A landscape with many valleys, sampled at points; each row gives a point and its height.
A ball rolls from a point to the lowest of its 2 nearest points, and stops where none of them is lower. Distance is the straight distance between rows; heights are no part of it.
K_281: [ 12  34 -24   2   1  -6  41  19  30  -6   1  17 -21 -37 -19   3 -43   8
  41  23  24   3  22  -9  -1   4  10  11   0 -15  14   3 -53  11  -6  -2
 -37  10 -40  20 -22 -21  23  17 -12  -5]  (h 574)
K_47: [-13  24 -19  23  62 -13  32  19 -47  11  19  14 -16  16  11 -12  38  35
   8  40 -29  19  -8 -39  30 -19  65 -17   0   1 -19  -8 -19  17 -32  18
 -19 -33  18 -23  14  23  37 -16  -8  -4]  (h 634)
K_961: [-15  18 -38 -17   1  -1 -36  32 -11 -26 -10 -13  31   2  -7   1   1  56
 -22 -38  19   6 -59  16  16  14  45  19  57 -29  22  20  18   8  42  10
  13  31  22 -18  21 -10  50  33 -26 -29]  (h 623)
K_363: [-16 -13 -24  -4  14  15 -33   6 -19 -40  27 -42  49  26   4  18  42  35
  -7 -14  17  22 -34   2  -3  27  39 -12   5  26 -16 -32  27  13  12 -29
  76  26  58   7  24 -43  75 -22 -15  26]  (h 491)
K_828: [ -3 -32 -38   0   4  38 -27  74 -51 -28 -30  26 -58   4 -31  26  10  38
 -12 -29  -6  -3 -40   4  37  -4   9 -40  30 -31   8  -2  47 -19  31  17
 -49  24  12 -36  23 -36   0  28  11  20]  (h 734)
K_124: [  0 -37  47   4  -9   4   8 -45   2   6 -13  17 -28   9  26  -9   4 -66
 -13  17 -37 -20  63  -2  -9 -27 -62 -24 -59   6 -31 -15  17 -12 -25 -16
   4 -31   7  -2   8  19 -89 -30  46   4]  (h 307)
K_271: [ 21  13   2  -9 -30   4  21 -18  29  -1  14  12   6 -17   0  -7 -26 -45
  11   8  18 -15  22  10 -26  -6 -41  -9 -21   9   6  -3 -19   5  -5 -18
   3   3 -25  26 -21 -14 -29   5  10  -4]  (h 346)
K_934: [ -1  17  19  33 -25 -11  14 -49  57  -2  16 -18  50  -7  24 -12  -8 -21
  12  18  -8  20  40  30 -37  -9 -17   1 -58  38 -20 -28 -14  32 -30 -32
  70 -14  -2  24   0 -12  31 -23 -14  -1]  (h 421)
K_430: [ 24  22  22 -17 -33 -24  -2 -25  41  31  -5   1  37   2   7   1 -70 -23
  -4 -23  17  12  18   3   7  -8  -6  64  14 -11  14  18 -49 -26  -7  23
 -35 -15 -24  29  -4  58 -40  35 -15 -21]  (h 887)
K_304: [-17 -31  36  29 -24  13  -1 -27  40   7 -24 -14  25  43  16   0 -39 -29
 -15 -15 -36  16  48   1  14  -2 -34  23 -57  47 -27 -23   1 -19  -6  -2
  39 -42  15  23  -1  14 -26 -17 -23  17]  (h 351)
K_351: [ -6  -7 -12  -2   1  -4 -12  12  -9   8 -71  18 -50  27   2  -2 -15  15
 -24  -3   2 -29 -21 -14  14   5  16  11  44 -69  15  48  18 -30  13  73
 -42  -5 -24 -39  -6  52 -32  49  -8 -34]  (h 436)
K_211: [ 41   9  -9 -43 -41  20   1 -11  30  18  18   7  13 -38 -10  12 -20 -58
  18 -14  40 -26   6  24 -30   2 -52 -20   1 -12  12   9  -4 -10  23 -17
  -8  12 -50  32 -29 -21 -61  23  18  -4]  (h 267)
K_554: [ 27  -5  40  16  38 -21  18  -7 -27   9 -14  43 -28   4  24   6   3 -24
  10  23 -46  31  74 -32  59 -29   2 -12 -40  34 -13 -18 -21 -42 -26  -7
 -28 -67  19 -15  -8  36 -83 -15   6  22]  (h 438)
K_807: [-38   0 -22  19  11 -17 -14  -3 -18 -22  30 -38  37  19   6  -5  37  46
 -19   1   7  -6 -32   2   1  14  36  11   8  -3 -15  -2  13  26  -5  -9
  45  19  41  -5  12 -17  67 -20  -2   2]  (h 451)
K_58: [  7  -4 -29 -13  33  23  11  39 -18 -32  32   0  -2 -20 -25  18   6  18
  30   1   9  26   8  -5  31   4  13 -47 -20  25 -14 -48  -6  22  15 -43
 -25   2   9   3 -13 -65  27 -20  -8  53]  (h 612)
K_821: [ 45  60  -5 -43   7 -14 -15 -15 -15  32  14  11  39  -9  -6 -17   3  12
  -5 -20  10   9 -37  21   8  -5  37  40  83 -24  35  28 -15 -22  18  34
 -13  12  -6 -17  15  52  -9  46  -9 -50]  (h 453)
K_516: [ 28  17  -1 -14  25  18 -10  34   7  -6   9  14  50   8 -31  23 -30  34
   7 -52  -8  77   4  -5  51   9  17  20  21  59   0 -37 -14 -18  38  -9
 -19 -35  11  19 -12 -28  29  13 -37  40]  (h 845)
K_147: [  4 -18  17 -13 -10  12   7   0 -15  17  -9  10 -51  -9   3   3  28 -31
  -8  16  -8 -38   4   0 -19 -13 -40 -35   5 -17  -2  14  22 -18  -1  -2
 -25  -3 -25 -14 -10  15 -66 -14  42  -3]  (h 202)
K_165: [  8   0   0   5 -41  17 -38 -11  27  -5  16 -51  55   1  -6  27  14  17
  -8 -29  20  25 -13  22  -6  33   8   6   6  32   0 -25  20   4  42 -27
  83  27  10  10   1 -37  39 -21 -35  23]  (h 506)
K_914: [ -3  -8 -33  -7   7  40 -11  71  -3 -40 -25   9  -5   1 -47  18 -33  53
  13 -37  17  26 -18  -9  52   8   7 -12  20   5  12  -9   5  -5  48   5
 -32  18  -3  -3  -5 -59  23  38 -22  10]  (h 786)
K_921: [ 26 -10 -16 -16  -4   9  26  17 -34 -14  35  12 -37 -31 -14   6  32 -14
  20  18  23 -20 -10   0  -2  -6 -24 -54  -3 -11   6 -14  15  19  12 -33
 -29  15 -14   1 -10 -43 -11 -14  29  20]  (h 236)
K_373: [-26  28  11  39   0 -48  17 -43  51   2  14 -36  63 -17  25 -19   0   3
  18  31  -2   8  10  16 -47  -1  22  18 -42   6 -27  -9 -39  45 -51 -22
  70   3  10  16   1  -3  57 -27 -16 -18]  (h 405)
K_314: [-13  14 -14   6  23 -18  20  -7  -1  36 -50  15 -20  31   4  -9 -17  24
 -25  32 -11  -5 -26 -22  33 -10  44  36  23 -57  23  31 -26 -24 -16  82
 -27 -22  -9 -44  -7  83  11  33 -19 -35]  (h 328)
K_922: [-25 -15 -46   4  35  16 -10  32 -62 -33  31  -7  -8   3  -8  -5  52  31
   0   6   3  -6 -46  -2   7  12  43 -28  12 -18   3  -7  26  15  -4 -21
   0  36  44 -13  27 -30  64 -12  21  12]  (h 551)
K_859: [  7  43 -10 -35 -18  -2 -39  -6  13   4  -8 -31  59   1  -2 -14   3  37
 -18 -47  16  -6 -58  38 -11  20  23  33  73 -27  15  28  18 -10  44  32
  37  29   7 -21  13  13  30  36 -25 -47]  (h 572)
K_43: [ -5 -15   3  12  -9  11  21  15  11  -3 -30  30 -56 -19   0   0 -37 -28
   7  15   3 -28  35 -41  16 -11 -11  -7 -10 -28  -2  13 -20 -16  -7  15
 -55 -18 -34  -4 -29  -3 -68  17  10   6]  (h 292)
K_735: [-32 -36  18  40 -24 -14   8 -23  11   9 -32   2 -40  14  31 -25 -13 -45
 -29  31 -22 -58  23 -13 -41   2 -38  22 -41 -43 -12  33   0  -1 -44  24
   2  -6 -15  13  -9  28 -39 -17  26 -31]  (h 374)
K_99: [-12  18 -25  16   1 -25  17   3   0  14 -20  -2 -21  11  11 -31 -11  26
  -9  27   4 -17 -16 -13  -2  -5  39  32  23 -43  13  48 -26   2  -9  49
 -24   6 -17 -19  -1  42  29  22  -2 -45]  (h 268)
K_322: [ 32  23 -26 -54  16  23 -23  39  -4 -15  29  -2  38  -4 -21  27   6  19
  16 -48  21  42 -27  21  27  15  14  -3  47  33   6 -21  14  -6  63 -34
   8  24  18   0  -1 -58  33  12 -18  23]  (h 631)
K_433: [ 16  47  15  -9 -24 -24   0 -21  47  29  14  -5  59   1  -3  -2 -46   7
  -2 -28   4  25  -7   8  17   2  10  61  40  10  15  -4 -30  -3   1   7
  -6 -16  -2  18  -1  31  21  30 -32 -20]  (h 875)
K_54: [ 39  -1 -23 -44  -8  38 -13  25   3 -18  27  -8  22 -25 -24  38  15   4
  29 -34  34  26 -10  19   8   9 -13 -46   5  31   9 -34  20   2  51 -46
  14  27  -1   6 -10 -72  30   1 -18  48]  (h 618)
K_613: [ 11  38 -32 -11  61  -7  16  15 -51   2  33  12  20   6   6  -8  31  33
   9  15 -16  33 -14  -3  24  -7  76  -3  45   2   0 -11 -21   6  -3   4
 -18  -5  21  -8  26  26  28  -5 -12  -6]  (h 655)
K_362: [-14   5   2  37  52 -17  20  29   0 -11   2   3  15  14  -7   2  -8  41
   7  -5 -28  55  13 -25  45  -5  34  18 -34  54 -37 -38 -27   4 -27  -5
   1 -44  31   6  -4  -7  46 -24 -31  30]  (h 595)
K_170: [-14   1  19  28 -18  -8  15   1  67   5 -21  12  17   7   7  -4 -84  -5
   8 -15  -5  28  55 -19   9   2 -19  51 -38  13  -7  -9 -43  -8 -31   1
  -9 -14 -10  30 -33   2   0  18 -41   6]  (h 282)
K_540: [  8   9  34 -29  -6  11 -20 -23   1  17 -18  -6  25  29   1   2 -22  -5
 -30 -36  -9   2 -11  11   8   9 -18  32  22   4 -10   7  10 -35  26  12
  -3 -25   8   1   7  57 -40  28  -8  -8]  (h 407)
K_447: [ -1  29 -49   2 -13  -6  27  20  37 -16  12   8  -1 -67 -17  -2 -30  12
  35  19  50 -17   1   8 -23  27  10  -6   8 -31  21  11 -52  42   5   0
 -21  47 -44  20 -29 -51  48  21 -14 -17]  (h 600)
K_345: [-18 -43  21  13 -41   5 -35 -61  27   2  -2 -41  16  23  13  -1  35 -30
 -30  -9  -1 -10 -16  35 -53   6 -33  -8 -25  21 -21 -11  41  10  14 -23
  90  16  11  18  19 -10   9 -27   4  -3]  (h 198)
K_446: [-64 -40 -33  39  40   1 -14  -2 -65 -14 -12 -19   0  50   4   1  48  59
 -44   8 -32   5 -51  -3   9   6  48   5   0 -13 -13  -2  34  -3  -8  20
   9   0  57 -28  26  21  48 -15   3   2]  (h 497)
K_987: [-30 -62 -20  10 -15  33 -28  23 -30 -26  -5  -9 -58 -15 -23  13  39 -16
 -11   3  32 -36 -32   5 -29   1 -45 -42 -14 -36  10  -3  48  13  10 -19
  -6  46  -8 -13  -4 -59  25   2  28  25]  (h 391)
K_481: [ 12   5  38  11  16 -29  24 -17 -34  31   5  28 -36   6  30 -21  38 -35
  11  64 -43 -16  32 -17   2 -33   5 -32 -31   1 -15  13   0  -7 -48   1
 -10 -32   0 -16  25  47 -56 -22  40  -3]  (h 146)
K_967: [ 34  37  48  -7  29 -44  23 -34 -50  41  11  35  -1   1  21 -25  44 -41
   8  52 -38   6   8 -13  14 -40  14  -7  -2  -8  20  24  -2  -6 -32  10
 -14 -23  -1 -29  34  85 -83 -14  36 -10]  (h 205)
K_862: [-32 -47  39  27   9  11  -7 -26  -2   0 -37   4 -38  28  17  -3  -9 -27
 -36  -5 -41  -8  50 -15  14 -12 -47   1 -53  24 -36 -22  21 -19 -19   1
   9 -38  22  -6   1  29 -54 -28  18  16]  (h 334)
K_543: [-39 -46  55  19  -1 -17  -8 -69  -7  26 -35  -6  -3  41  28 -23  11 -42
 -43   6 -50 -28  20  14 -39 -20 -47  12 -51  12 -30   0  28 -17 -37  13
  33 -24  31  -1  34  73 -53 -29  33 -11]  (h 375)
K_321: [ -1 -10  -3   8  21  23  20  37  25 -28   6   8   5 -11 -19  23 -32  22
  30  -7  -2  42  33  -9  23   7  -6 -25 -45  49 -28 -50  -6  18   8 -35
  -7 -12  -1  20 -24 -61  24 -10 -28  59]  (h 638)
K_426: [-14 -15   9   8 -21  -4  -6 -16  15  21 -30   0 -37  10  11 -15 -21 -38
 -21  11  -2 -54  13 -11 -31   4 -30  21  13 -54  10  59 -12 -15 -17  34
 -21  -1 -44  -2 -13  35 -57  22  29 -42]  (h 410)
K_990: [-62 -32 -16  37  16 -21  -5   0 -54 -13  26 -41   8  31  20 -16  64  36
 -26  31 -17 -22 -41  -3 -21  15  42   3  -4 -30 -13  -4  23  20 -40  -4
  31  26  48 -13  30  23  64 -41   7  -7]  (h 478)
K_36: [  5  10 -45 -22  -1  11 -27  33 -35 -17   2  -2  -9  -8  -5  -8  24  21
  -3  -9  14 -16 -51  16  12   4  33  -5  55 -40  22  28  30   2  33   5
 -19  45   1 -21  19 -18  28  22   2 -18]  (h 665)
K_477: [-12  -9 -15  15  50  21  -9  26 -23 -30   6  -8  27  27 -18  28  -4  57
 -10 -36 -17  51 -12 -18  47  14  33   1 -13  53 -18 -42  -4  -3  21  -3
   7 -25  43   7  13 -29  60 -17 -20  40]  (h 569)
K_131: [ -4 -17  19 -27 -45  -4 -26 -38  12   4  -3 -16   4   4  11  -7  17 -35
 -14 -17   2 -36 -21  20 -50  12 -53   6  12 -13   4  21  33   5   9  17
  37  13 -13   2  -2  13 -35  -7  26 -30]  (h 306)
K_361: [ 42   7  -7 -68 -37  13 -18 -11  15  14  17   4  -4 -33 -17   3   6 -41
  16 -24  46 -41 -20  29 -39   8 -42 -19  52 -30  34  28  26   0  39 -10
  -3  34 -47   3 -11 -24 -47  28  20 -15]  (h 93)
K_279: [ 18 -18   2  -8   1  43 -20  64  15 -19 -28  14  11   8 -40  34 -48  35
   7 -60   3  59  10 -14  59  19 -13   4   5  36  -1 -35   6 -23  56   1
 -27 -14   6   7 -13 -45  11  27 -35  40]  (h 819)
K_168: [ -4 -20   9 -11 -41  30 -22  -3  40   2 -11 -13  25  13 -13  30 -38 -23
  -3 -40  20  14  22  13   6  17 -38  12  -8  24   5 -13  12 -16  48  -5
  23  -2 -22  17 -21 -21 -11  16 -28  21]  (h 512)
K_192: [-27  -9 -63  19  49  16  -6  39 -68 -27  16   0  -8  31  -4   5  54  55
 -15  12 -24  25 -48 -11  35  -1  74 -27  23 -18   0 -10  30  -3 -13  11
  -7  11  55 -30  34  11  58  -4  -2  18]  (h 522)
K_659: [ -5  12   2  15  28  -6  13  12 -11 -12  21  -4  -5   4   9 -11   3  20
   5  11 -16  16   3 -23  11  -8  27   7 -10  24 -20 -18 -19  16 -12   0
   0 -18  18 -10  -1  -3  28 -19 -10  10]  (h 614)
K_837: [ 22  -4  36   1  33  -4  24   7 -32  -1  12  34 -31 -12  12   1  16 -16
  25  29 -22  27  57 -22  45 -27  -7 -47 -36  53 -26 -44   4  -7 -22 -34
 -23 -56  21  -9   0 -12 -52 -30  19  39]  (h 406)
K_416: [ 15 -17 -16  -7 -35  39 -22  17  37  -9  11 -15  25  -8 -25  31 -21   0
  28 -41  35  19   2  10   4  19 -30 -12   4  33  11 -21  10   0  39 -20
  23  25 -24  11 -32 -59  34   7 -36  37]  (h 564)
K_197: [-50 -18  32  42 -19  -9   9 -15  37  -8 -22 -21   4  33  18 -13 -42   4
 -26  -3 -19 -17  23  -2  -8  -4 -22  36 -53   5 -28   3 -10   0 -21  23
  31 -21  14  15 -19  12   4 -10 -13   0]  (h 312)
K_952: [-11 -49 -10  -3  -8  24  11  44 -12  -3 -55  22 -86 -13 -14  17 -11  -8
   5   3  15 -34  29 -33  30  -6 -26 -33   2 -41  16  23  26 -27  22   5
 -66  -1 -30 -25 -32 -25 -61  17  26   3]  (h 366)
K_962: [ 13  32 -42   4 -27  -6   2  -4  21  -6  12  -9   2 -50 -17  -9   4  -2
  17  16  58 -57 -21  26 -39  14 -13 -16  21 -62  28  33 -19  36  15  -6
   7  52 -46   6 -23 -41  31  17   3 -32]  (h 557)
K_237: [-24 -36 -40  14  11  34  -8  79 -27 -44 -16  10 -30   5 -30  10  -2  59
  -4  -8   8  14 -33 -15  46   3  27 -28  13 -19  12  -4  12   9  18   0
 -37  25   8 -23  13 -46  38  19  -3  16]  (h 758)
K_355: [-13 -22  60  11 -17 -14  -3 -68  -8  14  -6   0  13  21  28 -33  24 -65
 -17  29 -29 -29  10  19 -58 -21 -44  -5 -52   8 -15   6  28  15 -46  -5
  45 -14  15   4  38  32 -39 -41  42 -21]  (h 392)
K_452: [  4   4  32 -25 -40   8 -27 -24  37  20   3 -10  54  32   4  19 -38 -20
  -7 -45 -11  32  10  18   9  12 -18  44  13  34  -4  -7   3 -35  38   1
  30 -25  -1  24   3  20 -16  21 -31  13]  (h 462)
K_418: [-12 -15 -10  19   9   2  29  17 -24 -16  18  -2 -51 -14  -7 -10  16  -4
   3  37   2 -24  16 -13 -16  -8  -3 -38 -33 -16 -11  -3  -6  21 -21 -24
 -28   8 -10 -10 -19 -23  -1 -21  15  11]  (h 149)
K_966: [-29 -24 -22   7 -23  -2 -15  18   6  11 -42   3 -59   9   5  -4 -12   0
 -22  10   0 -54 -19  -4 -25   5  -6  13  21 -72  36  66  15 -11   6  59
 -27  29 -42  -8  -7  24 -14  37  26 -45]  (h 455)
K_154: [ 21  52 -40  -8  23   1  22  27   6   5   6  10  15 -16 -17 -12 -19  49
  30  -1  14  37  -4 -18  28  -2  61  27  52 -13  10   7 -41  12  11  16
 -48   5 -15  -2   6   6  50  25 -18 -20]  (h 904)
K_169: [ -6 -32 -10  -6  20  26 -31  21 -24 -33  10 -27  27  34 -11  37  15  38
 -15 -33   1  34 -37   1  30  20  18  -7   0  48  -5 -32  41   3  37 -11
  41   2  44  -2  12 -53  46  -8 -14  51]  (h 534)
K_552: [-39 -46  -7  29 -23  16 -10   8  -4 -12  -9  -7 -51  -7  -1  -8  18 -12
 -14  24  20 -53 -14   5 -34   7 -44 -19 -21 -42  -1  29  21  20  -4  -5
  -3  43 -24  -6 -10 -33   6  -6  16 -11]  (h 435)
K_139: [-13 -12 -29  -5  35  16   4  25 -42 -40  40 -10   4  -4 -16  11  45  26
  19   9  14  21 -29   1   6  13  20 -35  -6  23  -7 -30   6  19   4 -43
  14  18  36   0  13 -52  46 -24   1  45]  (h 582)
K_578: [ 27  54 -16 -20 -10 -19   9  -8  39  21   7   5  21 -26 -14  -4 -54  21
  19  -9  26  28   4  -2  16   7  29  56  52  -6  31  26 -47   1  -4  14
 -38   3 -20  20 -12  20  25  42 -19 -34]  (h 888)
K_423: [ 18  29   0 -34 -14 -11 -13  -8  -5  16  11  -3   8  -6   1 -19  15  -4
  -7  -8  13 -21 -39  24 -30  -5   6  18  60 -36  28  45   6  -2  19  27
   5  12 -17 -13   6  37 -11  22  20 -48]  (h 371)
K_429: [ 13  18  38  -2 -17 -18   1 -50 -19  16  29   3  14  -1  18 -24  42 -41
  -2  37 -19 -20  -2  13 -43 -15 -23 -10 -12   9   3  16   6  21 -21  -9
  29   1   6   4  25  20 -33 -25  29 -29]  (h 420)
K_254: [ 38  29  36 -20  19 -26   7 -31 -42  37   5  21   8   5  11 -13  22 -17
 -14  15 -24  -7  -6   2   1 -22  16  12  27  -3  20  22  -9 -22 -11  29
 -14 -17  -5 -24  24  76 -61  19  23 -26]  (h 265)
K_909: [ -1   5   3  -8   6  -4  -7 -22 -20  20 -58  21 -13  37  -5   2 -34  10
 -29 -24 -19  -8 -29  -7  25   0  16  38  38 -46  11  22 -16 -41   6  68
 -27 -18  -3 -35   2  82 -23  48 -35 -40]  (h 381)
K_507: [  4 -30 -45  -8  -1  20   4   3 -29 -15  35   3 -31 -41 -13  -1  55 -19
  13  17  43 -46 -33  16 -33   9 -30 -76   3 -49  14  -4  27  19   8 -38
 -14  59 -11 -14  -2 -63  16  -5  30  21]  (h 324)
K_873: [ 25  22 -25 -20 -24  -9   5 -13 -13  21  25   9 -12 -48   4 -15  39 -23
  15  40  30 -70 -32  21 -49   4 -15 -28  39 -50  35  38  -9  26   1   1
 -11  47 -45   4  -6 -13  -1   7  36 -43]  (h 505)
K_866: [-13  -5  -3  14   8   4   4  20  25 -26  11 -14  15   3  -4   7  -2  25
   0  -7  12  21   3   0   9  12   5   3 -26  23 -13 -24  -4  19   6 -12
  20   5   8   7 -14 -36  50 -14 -20  23]  (h 635)
K_367: [ -5   7 -28  20  21   2  30  55  25  -7 -27  32 -32 -19 -23   9 -58  46
  33   2   8  33  25 -41  53  -4  39   6  -9  -2   1 -13 -48  -2   1  12
 -68 -11 -19  -3 -22 -24  26  23 -31  17]  (h 690)
K_310: [ -1 -55  31  -2 -13  18 -39 -50   2   5   3 -43   6  55   3  29  29 -18
 -25 -36 -27  10 -18  37 -36  14 -21  -5 -17  60 -21 -33  74 -14  29 -17
  77   2  39  12  24   0  -6 -34   2  26]  (h 133)
K_546: [ -5  24 -16   3 -35  -1 -17 -14  33  -9  14 -52  54 -33   0  14  19   1
   7 -16  38  -7 -19  10 -35  18   5   2   1  -6  -2  -7  -6  28  10 -14
  71  38  -7   8   0 -26  63 -12 -24  11]  (h 452)
K_897: [ 17  14  -3 -26  -6 -14  19 -29 -22   7  32  -3   6 -33   3 -15  57 -38
  13  33  19 -43 -18  16 -60 -11 -20 -37  12 -28  18  17   2  33 -15 -24
  17  27 -14   6  12  -1 -18 -18  45 -27]  (h 458)
K_83: [  5 -16 -25 -30   9  28 -32  38 -47  -9 -10  14 -44  -5  -7   4  25   8
   0 -20   8 -17 -40  11   8   3   0 -30  46 -17  20  26  62 -14  30   5
 -35  30   2 -46  12 -23 -15  13  20   4]  (h 703)
K_770: [ 17  31  14  -7   4  -5  -1  11  36   5  19  13  49   7 -11   9 -37  10
   5 -28   2  55  16  -7  23   3  19  35   6  41   5 -30 -26  -5   5  -8
   0 -27  10  20  -5   6  26  12 -36  21]  (h 862)
K_661: [ 22  46  32  -3 -21 -45  14 -51  -3  36  15  15  21 -19  36 -34  11 -39
  10  44  -9 -24  -1  11 -34 -22   5  20  -9 -19  23  43 -34  12 -36   3
  12   5  -7  10  18  63 -46  -7  29 -47]  (h 454)
K_101: [ 36   0   5 -18  34  15  11  31 -44  -9  27  27 -12  -7 -18  22  14   5
  17 -16 -14  37  32 -16  49 -14   4 -55 -10  66 -24 -58   3 -12   1 -40
 -36 -44  25   3  -3 -34 -31 -28  -3  63]  (h 354)
K_529: [  0 -43  40  -4  14  28 -29 -22 -11   4 -15 -17   0  49   1  24  12  -9
 -25 -34 -22  16  -2   7  11  11 -25  -5 -12  56 -20 -31  42 -30  20  -6
  26 -30  38   9  15   8 -31 -20   8  35]  (h 206)
K_649: [ 20 -18  24 -10  21  26 -11  17 -11 -10   1  -2   6  21 -20  24   8  -5
  -5 -23 -14  33  20  -2  34   0 -13 -33 -22  75 -23 -50  27 -11  21 -23
   4 -36  34  11   1 -22 -22 -32  -1  49]  (h 283)
K_752: [ 33   8  19 -41  13   4 -10 -14 -51  28 -11  23 -10  14   1  -4  14 -13
 -13 -25 -12  -3  -3   5  11  -9 -17  -3  35   1  -2   8  23 -40  16  19
 -17 -12  -3 -16  10  47 -50  21  14 -13]  (h 339)
K_114: [-17  -8   9  34  -6  -5  26  17  32  -1 -29  11 -28   0   1  -1 -64  -4
   6  10  -8  -1  52 -37  25  -1  -4  25 -32  -3  -6   9 -41 -13 -32  19
 -34 -24 -12  17 -39   9 -33  11 -23   9]  (h 220)
K_809: [ 41  12   6 -41 -12  14 -40 -10   3   6  33 -23  69   3  -9  36  24   9
   2 -44  14  44 -25  20  11  20  17  -3  41  46   6 -20  29  -8  50 -19
  47   2  19   4  18 -28  26 -10 -29  25]  (h 565)
K_936: [-11  45 -16   0  -6 -10 -17  -6  27 -11  10 -33  52 -16   8  -3   0  33
   2 -13  22  -1 -28  12 -19  23  35  40  36  -7   9   8 -16  28  18  -6
  38  24   1   6  10  -8  65   2 -21 -14]  (h 397)
K_706: [ 25  40  37  10   4 -43  23 -27  12  34   0  19   2  -7  23 -15 -22 -22
  20  50 -18  -1  31  -8 -12 -24  16  29 -28  -4   7  23 -48  -4 -58   9
 -17 -17 -16   7   7  62 -39  -2  13 -31]  (h 480)
K_674: [  8  62   6 -35  -6 -34 -16 -32  -8  29  12 -25  71   0   4 -17  19  21
 -26 -35  18  13 -38  21 -16   8  42  61  81 -16  24  28  -1  -8  25  33
  36   7  22  -9  23  60  18  25 -20 -59]  (h 518)
K_356: [ 43  39   3  -9  36 -26  39  18   5  16   8  38 -21 -42   5   0 -23   0
  50  23  -3  36  45 -28  33 -17  33  -1  -4  31  -1 -19 -49  -9 -29 -21
 -57 -32  -9  10  -9  10 -24  -4  -4  15]  (h 496)
K_778: [-17  32 -30  16  -2 -19   7  16  10 -16  -2 -20  11 -11  10 -13  -7  41
  -7  15  20 -17 -20   1  -3  14  48  38  30 -36  12  34 -27  24   0  23
  10  23  -6  -8   0  -4  52  14  -8 -45]  (h 335)
K_272: [ 22  11  22  19  34 -28  38   6   1  22 -11  46 -39 -14  21  -4 -10 -10
  31  51 -30  11  59 -34  38 -34  28 -10 -34  16 -15  -1 -41 -19 -50   0
 -42 -56   6  -8 -17  28 -46 -13  10  12]  (h 464)
K_286: [ 51  50 -17 -28  11 -10  42   9  26  25  20  34   3 -55 -24   2 -48 -10
  52   6  27  21  35 -15  10  -6   3   8  17  13  28 -10 -46  -4 -13 -19
 -59  -8 -43  32 -26   0 -17  20  -5   7]  (h 537)
K_703: [-37 -44  32  -2 -43 -12 -31 -68  23   1 -21 -29   4  28  16 -10  32 -46
 -45  -1 -12 -48 -15  34 -67   1 -60  11 -26  -6  -9  15  42   0  -5  12
  67   8   1  17  19  31 -34 -20  26 -27]  (h 251)
K_768: [  3   5  18  11 -15  -4  19 -21  52   3  12   6  21  -9  15  -1 -37 -38
  18  10  -4   7  52  11  -8 -10 -35   4 -60  27 -15 -18 -18   3 -28 -25
  13 -24 -17  27 -13  -8 -13 -14 -11  21]  (h 389)
K_270: [ -6 -25  16  31  19 -10  36  22 -32   1   9  18 -51  -5  22 -12  28 -14
  12  51 -37 -15  28 -11   4 -19   2 -36 -44   5 -31 -12  -9   8 -47 -12
 -21 -27  10 -13   2   2 -10 -27  23  17]  (h 76)
K_975: [-30  26  -8  45  -4 -44  28 -11  58  -9  -1 -21  17 -24  15 -23 -37  22
  18  26   7  12  17  -7 -28  13  20  34 -39   0 -11  -9 -53  45 -48  -7
  31   7  -6  24 -24  -9  72 -13 -33 -25]  (h 377)
K_428: [-14  25  -7  29 -11 -28  32   4  80  -8  -5   5  16 -24   2  -2 -71  17
  26   0  22  29  30 -12  -2  20   6  43 -24  12  13  -4 -60  23 -29   0
  -3   7 -24  39 -39 -10  50  16 -40   0]  (h 336)
K_247: [ 15 -24  30 -14 -20   7  -1 -35   4  11  14  13 -23 -13   5 -13   7 -69
   4   9   0 -31  26   4 -36 -21 -61 -43 -30  -7  -4  13  22  -5  -9 -20
  -1  -2 -19   6  -2   4 -91 -29  49   0]  (h 266)
K_5: [-51 -48  16  55 -27   0   8 -13  31  -5 -36 -19 -30  27  28 -24 -22 -20
 -19  20 -12 -38  28 -12 -30  -5 -43   9 -74 -14 -23  10  -4  13 -51  16
  25  -4  -6   9 -27  -4  -9 -26   3  -9]  (h 345)
K_118: [ -9 -19  13  -2  16  -3  -8 -13 -42  24  -6  -1 -54  12  20  -5  60 -21
 -20  24 -34 -28  -6   0 -19 -16 -15 -25  18 -17  -6  19  38 -12 -10  16
 -28  -8   3 -31  25  42 -31 -13  42 -10]  (h 263)
K_392: [  9  -6   2 -37 -28  -2 -19  -7 -12   8  -4   2 -27  -6   6 -10  23 -25
 -13 -12  13 -48 -28  10 -44   5 -37  -8  53 -40  23  51  33  -4  12  17
  -9  22 -33  -5   3   4 -42  13  34 -41]  (h 281)
K_353: [-52 -52  41  39  -5  -4  -2 -43 -10  -1 -41 -14 -52  33  16 -10  24 -38
 -47  17 -43 -35  23   0 -41 -11 -52 -12 -62   9 -26  -3  36 -18 -33   4
  14 -14  29  -1  15  29 -34 -45  32   5]  (h 357)
K_722: [  2   7 -15  10  10  23  18  53  33 -31  -4   9  -2 -29 -29  18 -51  39
  29 -18  13  43  26 -19  34   8  -6   5 -19  17   0 -36 -30  15  12  -8
 -30  14 -26  14 -29 -58  42   7 -32  29]  (h 663)

Where does a ball stop that starts at each point below?
K_83 | K_392
K_168 | K_270
K_322 | K_99
K_447 | K_147
K_722 | K_807
K_47 | K_807
K_661 | K_147
K_430 | K_392

Call two points neighbours if one is among the 2 nearest of the other. Go from one point of each pair to the other, from neighbour to neighbour, staying as low as possible. Name the highest point that can't be avoided.
K_807 and K_392 | K_367
K_310 and K_361 | K_131
K_114 and K_147 | K_952
K_99 and K_197 | K_966
